A landscape with many peaks, sampled at points; each row gives a point and its height.
From any point a climber steps to the highest of the 2 points nearest to it. It stops when none of these is higher. Distance is the straight distance between rows; heights are no part of it.
gopel height 370: [ 48  89  98  76 111 139 130 116 129  90  63  82  76 115  86 107 115 102
 137  98 116 110 110 107 111  96 111  66]
Mak height 502: [ 79  96 100 123 133  81  77  61 115 103  91 127  93  97  96 120 114  90
  92 126  99 108 102  97 113 131  80  88]
mome height 327: [116  95  99 124  92 101  74  98 111  64  62 101 111  92  64 128  69 140
  88  81  85  93  86  98  76  86  71 112]
dozil height 650: [115  76 132  81 102  96  58 121 100 104 109  90 102  97 112 110  83  91
 107 116  95  87 122  97  87  98 140 106]
Pofu height 463: [130 104 127 102  97  85 107  80  92 107 113 119 117 126 101 110 111  94
 132 119  97 100  80 104  89 142 107  77]
susum height 253: [ 89 117 102 112  94 109 113  86  79  86 162 118 129 139  90  84 125 107
  82  92 104 113  84 102  79 133  85  91]
nevi height 584: [ 81  91 102 128  94 102  82  86  81 116  56  94 108  96 126  67  94 107
 114  97  99 122 102 109 108  95  96  95]
geru height 335: [ 87  99  79  84  85 116  98 136 125 100  59  59  98 111 100  86  84 123
 143  72 116 110 122  97 102  69 134  87]
lom height 323: [ 82  77  86  88  84 119  92 112 125 103  68  66  84  93  99  65  74 117
 141  68 111 107 106  94  94  67 101  90]
Fovi height 611: [ 82  82  84 104 105  99  69  86  96 100  68 106 104  86 127  89  87 107
  86 117  92  96 102 128 104 103  79 102]
rebu height 185: [ 94  94 106 116  78  77  62  97  74  81 112  96 104 121 125  96 110  95
 116  95 119 103  93  95 135 121 115 101]
sez height 786: [ 74  92  79 146  99  96 114  95 124  79  44  73 113 118  99  83 106  93
 129  84  98 121  76 127 123  85  88  87]
nug height 161: [127  92  93 119  80  81  69  79  73 104  98  91 128  96 107 105  90 127
 117 110 103  69  99  96  83 107 112  97]
Foded height 184: [137 106 115 102 109  93  62 111  82  87  99  92 114  82  78 145  82 132
  87 106  73  68 108  73  90 121 117 110]
Lisag height 395: [ 72  98  89  91 140  94 109  89  90 119 103 119 126  99 119  84 139  54
  96 141 123 117 101 120 121 110 101  92]
Foz height 465: [ 78 104  81 122  94  96 118  98 122  85 114 113  61 101  90 105 119  92
  95  83 102 101  97  96 138 100  81 103]
nake height 223: [133 133 120  75 107 107  66  95  96  90  92 100 126 112  90 109  78  76
  66  76  97 106  75 124  84 132  96 131]
Burup height 438: [ 53  89  86 127 103 104 117  96 113  85 131 116  68 119  98 103 130  93
  98 104 112  96 100  77 132 111  92  86]
fep height 198: [ 96 116 135  97 122  97  48 115  88  87 118  90 100 107  95 127  86 126
  71  94  63  77 120  67  83 117 115 110]
per height 487: [139 101 113  82  95 111 104  90  99 101 122  94 115 111  93 109  96  90
 126  94 108  83  86 110  80 124 112  90]
mino height 373: [150 131 102 123 119  72 108 143 112 110  93 121 122  93 102 109  98  78
  72  99  93  86  92  85 118 107 111  91]
Lef height 518: [ 98  85  92  97 118  96 103 101  99 115 128 122 113 101 137  73 106  73
  70 127  94  84  98 110  97 104  78  81]
Rigoz height 475: [ 81  85 111  71  96 124  78 114 112  68 105  87  79 120  96 101  91  69
 100  88 121 132  87 106 104  99  98 116]
fela height 276: [112 105  90  94 113 118  71 138 122  76  61 113  98  95  88  97  86 103
  89  90  98  98  92 106 107 102  68  83]
mizip height 700: [ 55  79  74 124 104  88  92  81 126  91  56  79 109 117  99  98 112 113
 122 108 104 110 104 113 111  94  97  87]
Tapel height 466: [105  89  89  86  99  99 121  97 116 102  94 108  63  52  82 114 117  81
 102 119 100 105 105  96 133  81 103 117]
lorug height 254: [135 128 109  87 117 106  65 136 117  82  87 110 105 100  77 120  81  87
  72  75 105  95  97  90 116 115  81 106]
gokim height 493: [ 95  85  72 126  92  95 102  92 118  80  91 108  82  79  82 114  95 132
 110  98  91  65 101  79 106  82  70  79]
gef height 481: [124 131  97 113 120  84 117  86  98 119 101 117 131 102  99  85 102  90
  96 102 105 112  88 108  96 114  89  91]
Pepa height 312: [100  89 107  88  76 123 119  91 136 116  86  76  65  87 107  63  71 114
 129  67 107 112 112  81  72  63 100 113]
riz height 633: [127 103 106 134 116  88 152 110 108 125  69 126  87  79  82 102 107  86
 112 121  83 111  81 107 115  83  81  90]
guben height 548: [ 60 111  87 112 100 108  87  97  85 102  51  73 108  89 114  78  87 128
 108  84  91 109 104 109 121  84 109  96]
keb height 225: [123 138 112 103  87  96  82  83  82  78 129 106 118 131  95 103  95  90
  87  64 108 104  84  88 102 152  93  96]
Sis height 527: [142  95 106  70  62 112 113  86  80  90 141  79 105  90  99  92  81 107
  99  81 103  83  96 105  61  86 114 120]
dosuv height 170: [ 96 104 114 115  65  77  70  85  77  70 134  98  75 111 119 105 105  92
  82  86 111 119  87  96 137 115 101 115]
beg height 858: [ 88 110 115 121 105  90 129 103 118 113 130 107  72 103  93  94 103  88
  95  91  99 117 111  75 104  86 120 133]
bapob height 378: [ 94 129  99 116  94  88 104  48  74 119 140 107  96 103  73 132 113 131
  80 121  85 109 105  93  87 126 107 121]
Naf height 240: [107 118 113 123  89 103 103  91  90  90 142 122 113 137 111  96 110 103
  84  85  98  97  88  86 107 132  82  72]
bas height 47: [125 139  97  49 118 107  77 120 110  98 124  88 132  90  88 112  70  85
  35  67 104  85 118 103  71 100 108 126]
losu height 102: [120  52  87  90 106  96  88 122 134  83 121  98 113  96  84  86  84  77
  71 113 109  78  93  94  53  61  85 112]
Zutos height 575: [100 104 125  98  91 100  86  89  80 101 102 104  60  76  92 138 115 131
 112 126  80  85 113  81 133 119 110  91]
lebep height 402: [ 59  78  93 120 107  72 112  40  99  96  82 107  93 119 125 108 134  87
 135 119 118 121  85 107 130 117  92  90]
dur height 440: [101  97 135  72 103 137  81 101 125  76 111  95  85 113  84  93  74  88
  91  64  91 145  91  99  80  94  84 120]
mafig height 435: [122  91 105 103 117  80 112  73 112 109  98 132 124 113 107 120 122  70
 131 131 113 106  79 123 107 128  98  94]
pivep height 358: [ 95 107  94 130  73 102  83  65 109  67  97  90  92 108  71 122  77 149
  97  79 103 105  90  93  88  98  87 105]
vuba height 559: [ 81 110  91 106 126  61  65  42  96 124  94 128 100  99 122 106 125  93
  91 123 115 130  96 100 134 138  71 101]
furab height 514: [108 121 108  94  72 132  85  70 103  85 108  96  73  89 101  94  74 135
 100  56  98 100  94  84  99 105  60  95]
Dor height 396: [110  92 106  72 110 105  64 114 137  96 109  89 102 113 100 100  58 106
 101  51 111 100 125  66  60  75  99 110]
Nir height 552: [ 90  96  65 125 112  81  96 109  89  63 107 110 120 118 112 109 124  71
  67 115 106 120  53 144 123 117  65 119]
musur height 541: [113 112  90 123 116  94  99  99  93 114  57 133  96  82  95 123 123 119
 103 120  87  82  95 104 129 116  71  51]
nuru height 632: [132 113  82  82  88  87  99 166  81  73 111 106 109  91 111 109 109  83
  96  93 121  73  96 111 138 101 123  92]
nel height 753: [ 85 117  94 106 103  91 110  86  96 129 126 105  61  64 102  90  99 100
  71  98  89 101 117  74 113  81 107 129]
dilep height 354: [107 118 104 118 108  86 106  48 101 125 125 117 108  86  62 129 103 141
  93 118  76  79 116  79  71 123 108 112]
guzip height 374: [ 71  93  95  95 149  85 130 112  98 140 100 129 101  90 114 106 144  63
  97 146 108 101 112 110 117 104 112  91]
riman height 409: [137 129 104 111 122  63  79 124 107 100  82 125 118  91 125 107 100  66
  80 107 113  96  93 100 137 118  82 103]
vural height 351: [ 61 100  91  94 115 116 109 131 129 105  63  72  95 105  80  97  93 115
 131  90 113 115 129  86 103  76 130  82]
bip height 437: [ 77 117 119  64 105 142  84 123 108 120 109  76 106 140  98  93  83 131
 112  66  87 113 134  72  41 104 124 111]
bedaz height 850: [ 84 102 129 117  72  81  99  60  95 110 149 102  86 130 114  94 115 115
 127 100 105 104 110  63 103 130 128 115]
Sogu height 471: [113 111  80 104  89  92 142  98  65 129 105  87 106  75  84 106 110 121
  98 117  90  97 117  98  96  95 130 121]
Guge height 500: [ 94  65 137  88  79 111  95  88  88  85 105  98  57  97  86 137 112  82
 116 126 100 122 102 119 110  96 121 112]
Zibo height 709: [ 65  76 132 117  84  82 106  64  78 124  96  94 105 130 132  82 121 112
 139 123 105 124 110  74  92 112 134  97]
Govi height 635: [ 27  75  76 132 109  88  71  83 105  90  80  86 101 109 110  95 110 106
 100 116 113 111 108  98 119  90 112  92]
ret height 515: [ 37 111  84  89 101 109  89 104  83  99  55  66  94 109 107  87  95 124
 107  87 106 136 116 110 132  97 125 107]
Mol height 516: [103  93  75  70  94 103  73 121 126  66 100  90 101  99  84 103  94  77
  95  92 133 104  93 100 101 106  89 114]
sebud height 693: [107  89 101 157  86  89 134 106 115  99  82  95  91 107 106  76 107 114
 120  93  84 109  83  92 118  80  92  88]
Deput height 445: [ 73  84  84 125  96  85 145 108  82 100 131 116  73 112  89 130 148 106
 111 133  87  95  87 106 121  89  90  88]
Dabod height 55: [130 126 105  59 117 107  97 103 102 119 134  95 117  82  99  96  85  66
  39  85  91  93 114 111  78  91 113 128]
geva height 111: [130  73 105  77  97 113  91 108 119  95 131 105 122  98 109  96  77  79
  68 105 104  71  95 114  61  99  86  97]
rakeb height 54: [125 140 103  40 105 113  87 150  99  94 104  82 133  89  90 110  72 100
  59  71 106 105 115 121  87  90 119 112]
birin height 537: [ 68  73 116  85  78  99  95  69  75  87 100  93  56  89 112 124 116  83
 121 139 106 127  94 134 130 105 116 121]
Sagi height 498: [105 104  87  77  84 107 143 104  56 135 104  97 109  87  98  92 113 113
 118 134  93  99 109 112  90  74 142 119]
ruti height 770: [103  75 106  93 113  90 110  91  81 102  92 100 110  86  76 133 113  87
 101 150  93 100  91 139  90  89 119 128]
Rop height 492: [109 112 103  90  70 140  77  91  76  89  92  88  75  61 102 110  78 142
  94  66  78  83 105  80 103  83  60  97]
fadu height 305: [147 116 116  70  96  91  83 128 114 108 120  99 127 115 124  88  79  80
 108  81 110  72 108  88  91 111 126  79]
bobi height 414: [ 29 101  93 124 118 124 137 108 105  97 118 101  65 131 113  82 128  98
  93  96  83 115 113  84 126  96  88  95]
nabi height 364: [157 119 107 109 104  86 117 134 103  99 120 119 113 100  96  95  86  83
  82  93  89  77  97  97  93 104  97  86]
tiz height 760: [103  96 129 121 118  88 133 120 110 118 108 107  87 101  97  76  97  70
  80 100  85 131  97 100 103  72 113 114]
tuli height 543: [ 95 125 110 109  73 127  94  73  96  91 111 106  70 115 122  82  95 130
 112  59 106 107  90  82 115 127  60  75]
Renil height 62: [116 106 119  44 115 104  91 126  97 105 127  89 110  94  97 104  82  71
  59 112  93  90 130 121  84  81 123 121]
Lere height 252: [106 100  77  88 102  95  67  67  74  87 103 112  89  80 103 120 102 105
  64 111  92  73  85 120  95 123  49 101]
nat height 614: [ 49 113  79 145 131  89 106  44 104 109  99 111 113 121 113  87 130 116
  82 117  89 118  87 103 107 115  61  82]
lum height 776: [ 81  77 130 116  62  95 103  54  93 104 128  99  83 131 117  94 104 115
 126 113 101 115  98  95  86 116 118 105]
bupo height 711: [ 87 104  87 162 109  79 145 114 118  92  59  89 111 107  81  75 108 108
 121  81  91 121  76 110 113  83  86 104]
dez height 266: [151  90 145  44 102 118  83 127 119  82  84  94  93  98  86 118  87  67
 127  99 106 107  98 102 105 112 115  93]
vadi height 301: [134 103 130  82  83 118 100  98 126 107  93  84  75  72  87  76  70 112
 105  60  92 102 111  74  90  69  97 116]
zim height 340: [105 113  82 103 104  80 101  96 117  94 139  79 119  99 102  82  68  87
  58  60 104 107 116  94  60  65 119 136]
Gimib height 199: [ 93  96  76 124  89  56  76  98  84  80 113  95 112 108 135  89 113  73
 109 103 129 101  91  99 145 100 118 129]
gozet height 630: [128  74 146  99  81 108  98 119  81 103  64  90  98  85  95 113  95 120
 131 139  78 104  94 114  99  94 123  82]
vaku height 682: [140 107 107  74  82  85  92 149  67  87 103  94 106  79 114 116 115  97
 121 106 107  72 105 104 141 105 138  94]
Ligof height 434: [ 99 111  67 121  70  99 138  80  51 104 118  92  96  90  78 116 115 138
  77 118  77 106  94 102  88 101 117 125]
bebi height 590: [149  92 137  94  93  92 105 131  78 118  74 102 114  87 114 109  94  91
 137 122  93  96  93 109 105 100 128  87]
Tapum height 560: [106  86  80  80 104  90  77  99  99  90 131 111 117 100 138  84  92  53
  39 126 106  62  95 124  99 105  69 108]
tura height 361: [ 80 111 104 128  75 105 126  41 107  99  77  97  69  97  75 118  97 134
 111  87  88 128  95 112 107 101  84 112]
pinur height 443: [121 102 111  98 119  86 105  99 111 104  95 126 110 107 122 101 117  43
 110 112 123 115  81 123 113 118  91  96]
Fubi height 570: [ 53  91  74  92 104  93  78  90 108  95  87  83  80  79 110 112 111 106
 104 108 114  87 127  95 125  97 113  99]
loga height 152: [112  81  91 104  85  94  58 112  59  97  86  83 137  93 140  98  83 138
 112 110 106  58 102 100  80  95 101  75]
sozo height 432: [108  97  88  94  99  98 125  82 128  99  84 104  81  62  78  90  95  79
  99  99  95 125  94 110 100  76  81 126]
gaz height 612: [ 98  86  99 109  99 113 120 105 115 102  73 116  87 100 116  70 116 101
 121  93  93  98  83 106 118 106  51  52]
fatid height 93: [120  82  97  73 117 106  89 135 152  91 107 103 122  95  83  88  68  87
  65  81 102  86 102  96  47  60  71 111]
posip height 368: [112  96 109  86 101  93  85 115 154  96 135  78 109 102 102  83  53  73
  80  65 111 105 108  77  63  59 111 118]
Rurev height 458: [ 66 109  75 135 108  92 119  87 105 134  92  98  82  80 111  90 116 120
 108 106  90  99 121  63 122  91 119  96]
Kupa height 572: [116 100  87  84  88  85  80 138  97  65  98  90  97  89 100 119  97  78
  98  97 131 104  93 114 139 101 115 120]
Gen height 171: [139 112 102 126  95  72  70  97  70  95  91  87 140  96  93 129  93 141
 108 110  86  65 103  78  84 116 127 108]
Savo height 561: [123 107 105  87  75  96 116  75  77 112 124  93  93  89  97  83  95  81
  95  85  99 115  94 107  83 103 111 126]
laga height 692: [100 121 106  85  97  99 121  90  89 137 127  91  74  61 118  71  89  99
  69  82  93  94 126  89  93  66 121 129]
siket height 320: [127  99  91  70  90 100  93 136  97  93 145  88 130 109 123 106  99  75
  92  97 119  60 115 100  95 106 113  85]
Buvim height 526: [ 81  79  87 123  93 102  91 111  95 100  88 108  65  84 107 115 113 139
 104 119  87  72 111  83 124  95  85  67]
zeri height 623: [ 83  81 103 119  87  97  95  93  66 116  91  92 118 114 145  65 111 101
 119 116 101 112  89 109 109  98 100  88]
kalek height 505: [ 80  72  69 112  83  97 113  93 114 109 114  87  79  86 122  65 107  92
 129  97 120  98 105  90 121  79 125 113]
mubo height 451: [ 75 118 102  78  80 146  97 126  82 108 101  61  95 128 106  91  95 147
 107  61  95  96 131  66  66  99 127  93]
lir height 501: [ 93  95  76  88  81 103 111  88  93  82  95  85  92 101  84 108 119 106
 122  99 116 101  88 115 123 122 106  92]
Fof height 125: [126  81  90  97  75 117  93 119 108  68 109  85 107 104  74 105  80 125
 108  74  99  77  93  91  70  80  78  88]
zosi height 422: [ 64  86  92 109 106 112 135  78  93 105 125 126  78 118  72 129 138 109
  90 138  86 106  97 115  94 116  82  91]
zakek height 272: [133 112  96 103 119  70 118 140 100 141  75 108 130  75 117  73  96  81
 116 117 106  97 108  98 107  79 138  96]
buf height 470: [ 84  86 106 122  71  91 134 122  58  89 115 109  70 120  92 119 132 112
 108 123  79  88 100  97 121  92 121  92]
rol height 316: [ 87 113  79  93 103 110  99 111 109  95 126  79 122 119  94  80  90 101
  87  67 110 107 103 101  70  95 117 121]
lanab height 456: [ 86 111  49 132 104  77 115  88  86  83 120  98 127 115 114  82 140  68
 101  81 122 131  71 118 132 109  91 118]
bosit height 420: [ 98 124 120  60 112 133  73 128 118 112 110  71 115 127 101  83  63 114
 104  38  97 116 118  75  57  84 109 107]
Luse height 221: [ 87 105  92  73 111 120  52 132  94  89 122 108  91  86 101 125  92 125
  63  91  90  61 124  83  90  95  76  89]
buro height 450: [118 125 101  97 126  85  71 122 109  96  66 132 117  92 102 114 120  76
  93 111 105  83 102  95 140 134  87  69]
Moz height 291: [140  93 137  57  88 118  83 119 106 103  90  78  91  83  94  96  70 108
 106  76  82 108 108  92  79  66 106 111]
tabis height 210: [ 97 109 129  71 111 120  56 133  89  90 111  94  80  87  91 134  91 130
  70 104  73  68 129  81  99  91 104 100]
vano height 703: [100  83 119  88  96  94  76  92 115 108 113  90  90 102 107  94  80  83
 110  96 117  94 116  87  94  96 127 116]
Bab height 660: [ 54 113  89 106 120 122 108  56  86 116 101 116 106  99 105  89 113 115
  89 111  82 106  98 114  92 123  56  90]
nobe height 118: [118  72  95  65  88 135  88 129 103  78 126  87 106 104  97  86  76 102
  91  98  96  69  98 106  58  90  81  83]
Tared height 651: [105  91  92 134  86 100 137  86 124  97  83 110  83  95 103  78  96 108
 127  84  90 106  84  93 120  82  57  72]
gipe height 687: [114  92 120 120 119  97 143 133 124 115  88 117  90  92  75 101 108  87
 109 121  84 119 104  96 105  72 106 104]
lusi height 579: [ 69 111  72 139 115  77 136  49  97 126 123 119 124 132  97  82 131 116
  91 117  99 124  86  98  92 107  64  98]
nole height 431: [ 62 111 107 137 118  94 122  65  86 146  82 105  92 101 124  77 117 114
 101 108  89 124 113  81 112 102  96  97]
neni height 300: [126 109  87 121 100  99  71 137 106  68  62 109 118  89  81 126  78 124
  72  80  97  74  85  96  95  97  54  99]
giz height 410: [ 71 106  94 124 116 114 146  80 106 129 104 112  90 116  97  75 116  98
 103 105  89 125  95 102  91  99  97 103]
Vif height 255: [102 107  80 113 128  74 112 136 114 114  75 119 121  85 114  88  97  77
 105 112 113 100  99 111 113  87 123 103]
puvi height 403: [ 89 120  84 125 100  85 128  65  60 116 116 115 106 108  80 118 134 123
  80 119  86 104  93  98  90 115  98 107]
faz height 490: [109  85 119  98 108 105 101 115  89 114 115 117 109 114 124  73  97  78
 102 108  94  92 101 113  86 113 104  80]
gifa height 401: [ 76  88  96 109 104 105 134  54 126 103  91 123  80 110  63 122 110 114
 112 129  96 109  89 107  90 101  82  93]
sanek height 610: [116  70 138 112  81  82  97  75  87  92  96 110  66  92 108 131 104  92
 105 147  80 119  81 109 105  84 110 127]
leset height 494: [108 101 105 108 119  85  86  99 111 113  87 133  98  88 106 124 112  91
 104 133  91  77 102  89 115 139  86  68]
Zad height 619: [100  78  62 104 111  87  91 102  96  82  83 103 130 105 115  90 117  89
  85 130 109  93  65 134 100 109  59 106]
taber height 482: [ 70  98  86 111  90 104 108  88 116 123 107  93  73  93 107  79 112 112
 124  94 116  86 127  63 100  96 129 104]
Leka height 384: [146 107  92 112  87  88 112 134 102  96 102 108 113  88 104  83  89  87
  96  77 100  92  85 102 102  85  74  97]
von height 379: [ 98 116 103 105 101  97 129  37 117 127 108 126  89  91  52 121 104 133
  99 112  83 107  96 101  67 116  79 103]
mar height 407: [136 106  82  98 105  98 114 103 106  92  90 102  94  70 100  93  85  81
  91  96  98 105  85 113 106  80  87 113]
muf height 533: [ 93  81 151  92  89 110  91 101  91 100  85  96  47  92  80 133 107 109
 120 137  78 108 115  94 112 103 127 102]
Donav height 583: [119 113 116 128 115  91 122 114  95 118  53 127 100  85 101 118 110 100
 106 122  80 111  87 111 135 105  70  69]
Rogi height 275: [133 113  85 100  95 110  67  93  83  77  78 117 112  73 100 127  71 116
  67  96 108  77  77 106  91 118  47 105]
des height 280: [159 108 135  54  98 116  72 141 116  86  82  81  94  90  95 115  74 103
 120  76  83  92 101  92  97  96 105  95]
Bugad height 218: [ 76  93  73 117 118  56  64 122 106  80  88  97 120  93 132  92  90  68
  87  98 128  99 108  98 138  92 118 118]
bod height 274: [ 90 103 102  98  95 117 116  77  97  72 143 111 110 140  72 105 106  97
  83  88 111 113  85 112  57 122 113 119]
taf height 467: [105  78  82 131  80  97 107  87 130  80  88 101  96 108  65 116  98 142
 126  95 110  69  95  90  97 105  75  65]
tifos height 671: [ 88  73  86  94 109  86 103  61 106  87 102 106  92  91  67 133 108  77
  91 132 103 112  86 125  97 109 107 135]
Mes height 532: [ 77  86  63  82  92 100 106  91 108 101  99  94  75  82 110  95 117  97
 127 104 121  86 100 109 127 101 107 100]
ponas height 236: [101 113  88  69 103 122  57 103  80  81 124 111  85  78  99 120  88  96
  42  97  98  69 105 109 102 116  71  99]
fen height 616: [ 69 109  86  98 122  97  79  47  73 128 102 118  93  91 125  89 121  95
  69 128  85 118  95 107 112 122  63  94]
Fusel height 495: [ 86 117  54 109 121  82 106 102 105  71 120 101 130 112 112  81 129  59
  73  87 121 101  75 124 125 119  65 132]
Dubez height 235: [134 126 118  74 110 102  65 117 100  89  82  96 128 113 108 101  74  82
  88  75 107 106  90 106 105 124 106 103]
zisub height 462: [ 85 105 106  84  66 144  84 115  82  98 110  62  75 107 110  92  84 143
 117  60 100  97 115  73  84  72 111 101]
zole height 70: [104  97 112  46 127 107 107 165 117 111 119  98 105  92  81  94  90  83
  67 103  83  90 128  95  84  60 128 111]
sode height 479: [ 45 114  78 113 101 107 116 107  75  94  88  84  95 114 100 102 128 102
 105 100 105 127 122 110 138  97 124 103]
beze height 424: [ 67  79 112 121 112  95 118  71 114 110  74 108  88 113  97 106 114  73
 133 118 113 124  97 112 114 109 104  99]
zir height 386: [ 92 103 119 127  66  90 108  62 122  65  78  90  75 115  59 137  88 138
 124  88  88 120  86  99 104  94  94 101]
sekiv height 664: [ 73  61 133 123  92  89 105  92  67 126  90 108 101 118 149  74 127  97
 138 131 109 109 107  93 116  99 120  82]
Bimuv height 357: [ 75 134  87 121 104 120 124  70  92 124  63  88 102  98  93  72  83 126
  96  66  92 135  95 120  77 101  88 118]
pil height 609: [104  68  67  89 118  78  69 107 109  97 101 117 122  87 129  93  87  75
  65 138 120  53  95 118  95  92  70  99]
keti height 507: [140 101 111  67  70 128 101  93  86  96 123  88 112 112  89  97  81 118
 115  75 108  81  92 102  55 116 101  94]
Bilif height 394: [ 87 119  89 117 110 110 143  97 119 120 102 100 104 102  97  63 103  93
 104  70  96 117  94  91  98  87  81 102]
Zago height 139: [145  80 133 111  71 105  87 118  86  94 118 101 128 126 111  93  73 122
 126  81  92  61  89  93  57 104  90  73]
dupor height 670: [ 91  82  55  92 116  91  84  91 104 100  72 108 123  74 118  93 101  90
  90 136 108  73  88 131  93  99  68 100]
kiv height 436: [ 84  94  96 116  97 110 116  93 132  84  74  88  92 112  56 132 101 130
 128  81 106  97 105  90  91 107 114  75]
ruli height 452: [ 95 117  71 108 107  90 111  72  82 102  98 105 132 110 112  79 124  77
 104  96 122 108  83 118 110 125  84  96]
bot height 81: [117  98 107  59 114 112  87 160 132  85 112 100 115 105  75 108  73  72
  63  85  85 104 122 101  67  63  93 117]
Vasid height 553: [ 89 101 108  92 117 111  73 119  89  95 107  94 129 125  93 115  98 101
  94 102  94 113 105  96  71 113 131  92]
rizat height 599: [109 129  94  88 106  98 112  63  87 129 131 102 103  90 109  88 100  90
  72  83 102 105 103  91  80 114 108 123]
dus height 71: [125 101 117  46 122 111  91 149 114 101  81  92 129  94  83 102  70  90
  79 102  97 116 102 119  50  63 105 115]
mab height 513: [ 99 108 112 110 123 103  88  92 103 108 102 112 121 116  93  91 104  94
  96 102  95 112 111 103  80 123 103  92]
Gom height 295: [ 86 100  95 104  75 113  97  99  95  67 136  84  92 120  73 109  97 109
  87  74 103 112  95  98  81 101 116 128]
reti height 237: [103  91  88 107 118  62  81 130 114 108  85  91 119  76 128  74  82  77
  92 110 114 105 113 100 120  72 133 126]
fisen height 642: [ 94 131  89  69 115 100 101  68  75 156 113  95  97  71 126  68  99  91
  74  93 104  94 128 102  96 101 114 118]
Sig height 63: [130 124 102  32 122 124 100 156  95  92  82  91 133  91  58 116  79  91
  82  99  88 124  92 129  82  86 118 114]
tem height 556: [141  87 142  91  99  91 137 102  83 143  90 117 115  90 113  91 100  77
 134 125  91 107  92 109  87  92 127 104]
Tozim height 686: [125  69 110  94  92  81  93 105  80  90 103 105  94  91 102 120 101  80
  94 149  96 104  86 120 101  84 119 128]
Voza height 397: [ 27  95  98 108 114 140 109 126 110  95  95  97  68 123  99  95 110 115
  96  96  89 108 123  89 111  95 110  84]
filob height 426: [ 71  96  82 123 118  82 108  61 109 101  77  94 117 117 125  76 130  80
 130 106 120 119  71 118 128 125  73  92]
nadeg height 416: [ 92 108 107  73 136  95  98  98  96 110 105 122 120 101 132  85 120  45
  94 110 126 112 103 111 126 129 105  84]
migiv height 339: [ 91 120  88 124  86 105 140  57  85 120  69  86 104  90  77 100 106 128
  97  97  86 121  81 123  99 100  78 107]
sep height 767: [ 89  97 136 104  93  95  70  75 108 102 133  86  77 112 107  97  94 102
 108  83  99 105 118  67  99 113 135 122]
zoke height 627: [124 115 119  81  83  86  78 118  65  89 100 101  75  82 107 128 109 109
 107 109  96  82 115  90 137 115 120  85]
patog height 497: [ 88  90  92 124  81 104 124 126  81 107  95 101  76  92  93 110 111 128
 101 121  83  88 107  95 109  82 108  79]
lirug height 603: [112  95 114  83 121 100  73 149 115  92 104  96 112 103  97 114  88  82
 101 113  98  85 116 100  85  93 126  93]
dupiz height 411: [ 88 108 109 118  74  98 117  65 129  84  46  75  80 117  55 128  90 133
 135  79  99 107 102  93 106 100 106  76]
zafe height 333: [120  76  90  75  97 106 110 130 104  90 145 112 108 105 105 102 109  78
 117 113 116  53  99  96  87 107 110  66]
Zeru height 477: [111  91 113  89  62 139 107 101  71  90 104  75  79  74 101 101  79 153
 102  66  95  78 112  74  75  57  81 102]
marof height 528: [119  99 127  78  97 100 149 103  67 132  97 100 112  94 108  93 114  75
 129 131 111 108 102 114  95  98 155 114]
Gek height 496: [ 95 103  86 101 103 103 131  87 132 110  99 109  52  74  84 100 108  97
 115  96 105  98 106  74 137  90  87  94]
nefim height 133: [150  90 112 110  86 102 102 103 109  93 108 112 121  98  90 110  79 139
 107  86  88  58  93  83  63  94  70  79]
fibu height 375: [ 90 115  94 127 106 110 118  73 120 108  83  79 103 111 107  56  82 101
 100  67 102 138  94 107  81  93  91 124]
zali height 289: [139 114 117 101 115  85 106 137 121 133  96 108 136 105 121  73  84  91
 118  95  98  82 110  87  91  94 123  71]
suzat height 383: [ 31  96  94  80 105 147 140 121 110 102  94  98  76 134  82  97 128 103
 118  99 105 105 127  91 109 101 104  65]
Bovu height 576: [ 94 121 120 109 105 124 106  90 115 110  98 123  73 109 113  76 109 102
 117  80 100 108  96  88 117 132  64  50]
vezu height 145: [141  76 102  96  70 118  70 112  72  91 102  97 125 107 133  84  73 121
 103 103  97  53  91 115  67  99  78  77]
rel height 593: [ 74  79  98  97  92  81  86  61  80  75  92 100  86  95  89 132 119  77
 105 125 111 136  79 133 119 110 112 136]
toliz height 448: [ 52  89  93 121 108 112 130  91  99 104  75  91  95 114  89 112 126  86
 131 114 120 126 106 111 117  93 130 100]
Reduz height 345: [147  84 102  94  99 101 128 147 120 102 130 111 115 113  91  97 100  90
 111  96 105  70 101  81  75 100 115  71]

Two climbers start at each pair of points below. Name the first point that both come to, or write never.
tabis and Zeru -> never
Gimib and ruli -> never
Moz and rakeb -> never
dus and fela -> neni
fibu and zim -> sez
Dubez and bas -> neni
toliz and filob -> bedaz

Call two points neighbours if one is among the 2 nearest of the other. Go from one point of each pair to the other, from neighbour to neighbour, staying as high as possible. Name the lowest point that can't be avoided.
ruti and gozet -> Guge
Buvim and ruti -> dilep
Bab and pinur -> mafig
Bab and beg -> leset
dupor and bedaz -> nevi
gozet and vaku -> muf

For each start below, name the point where the climber stops.
lebep -> bedaz
mafig -> beg
dosuv -> Gek
fep -> Buvim
Dabod -> Buvim
beze -> bedaz
rebu -> Gek
des -> Gek
keb -> sez
Sig -> Buvim
nake -> Buvim
Bimuv -> sez
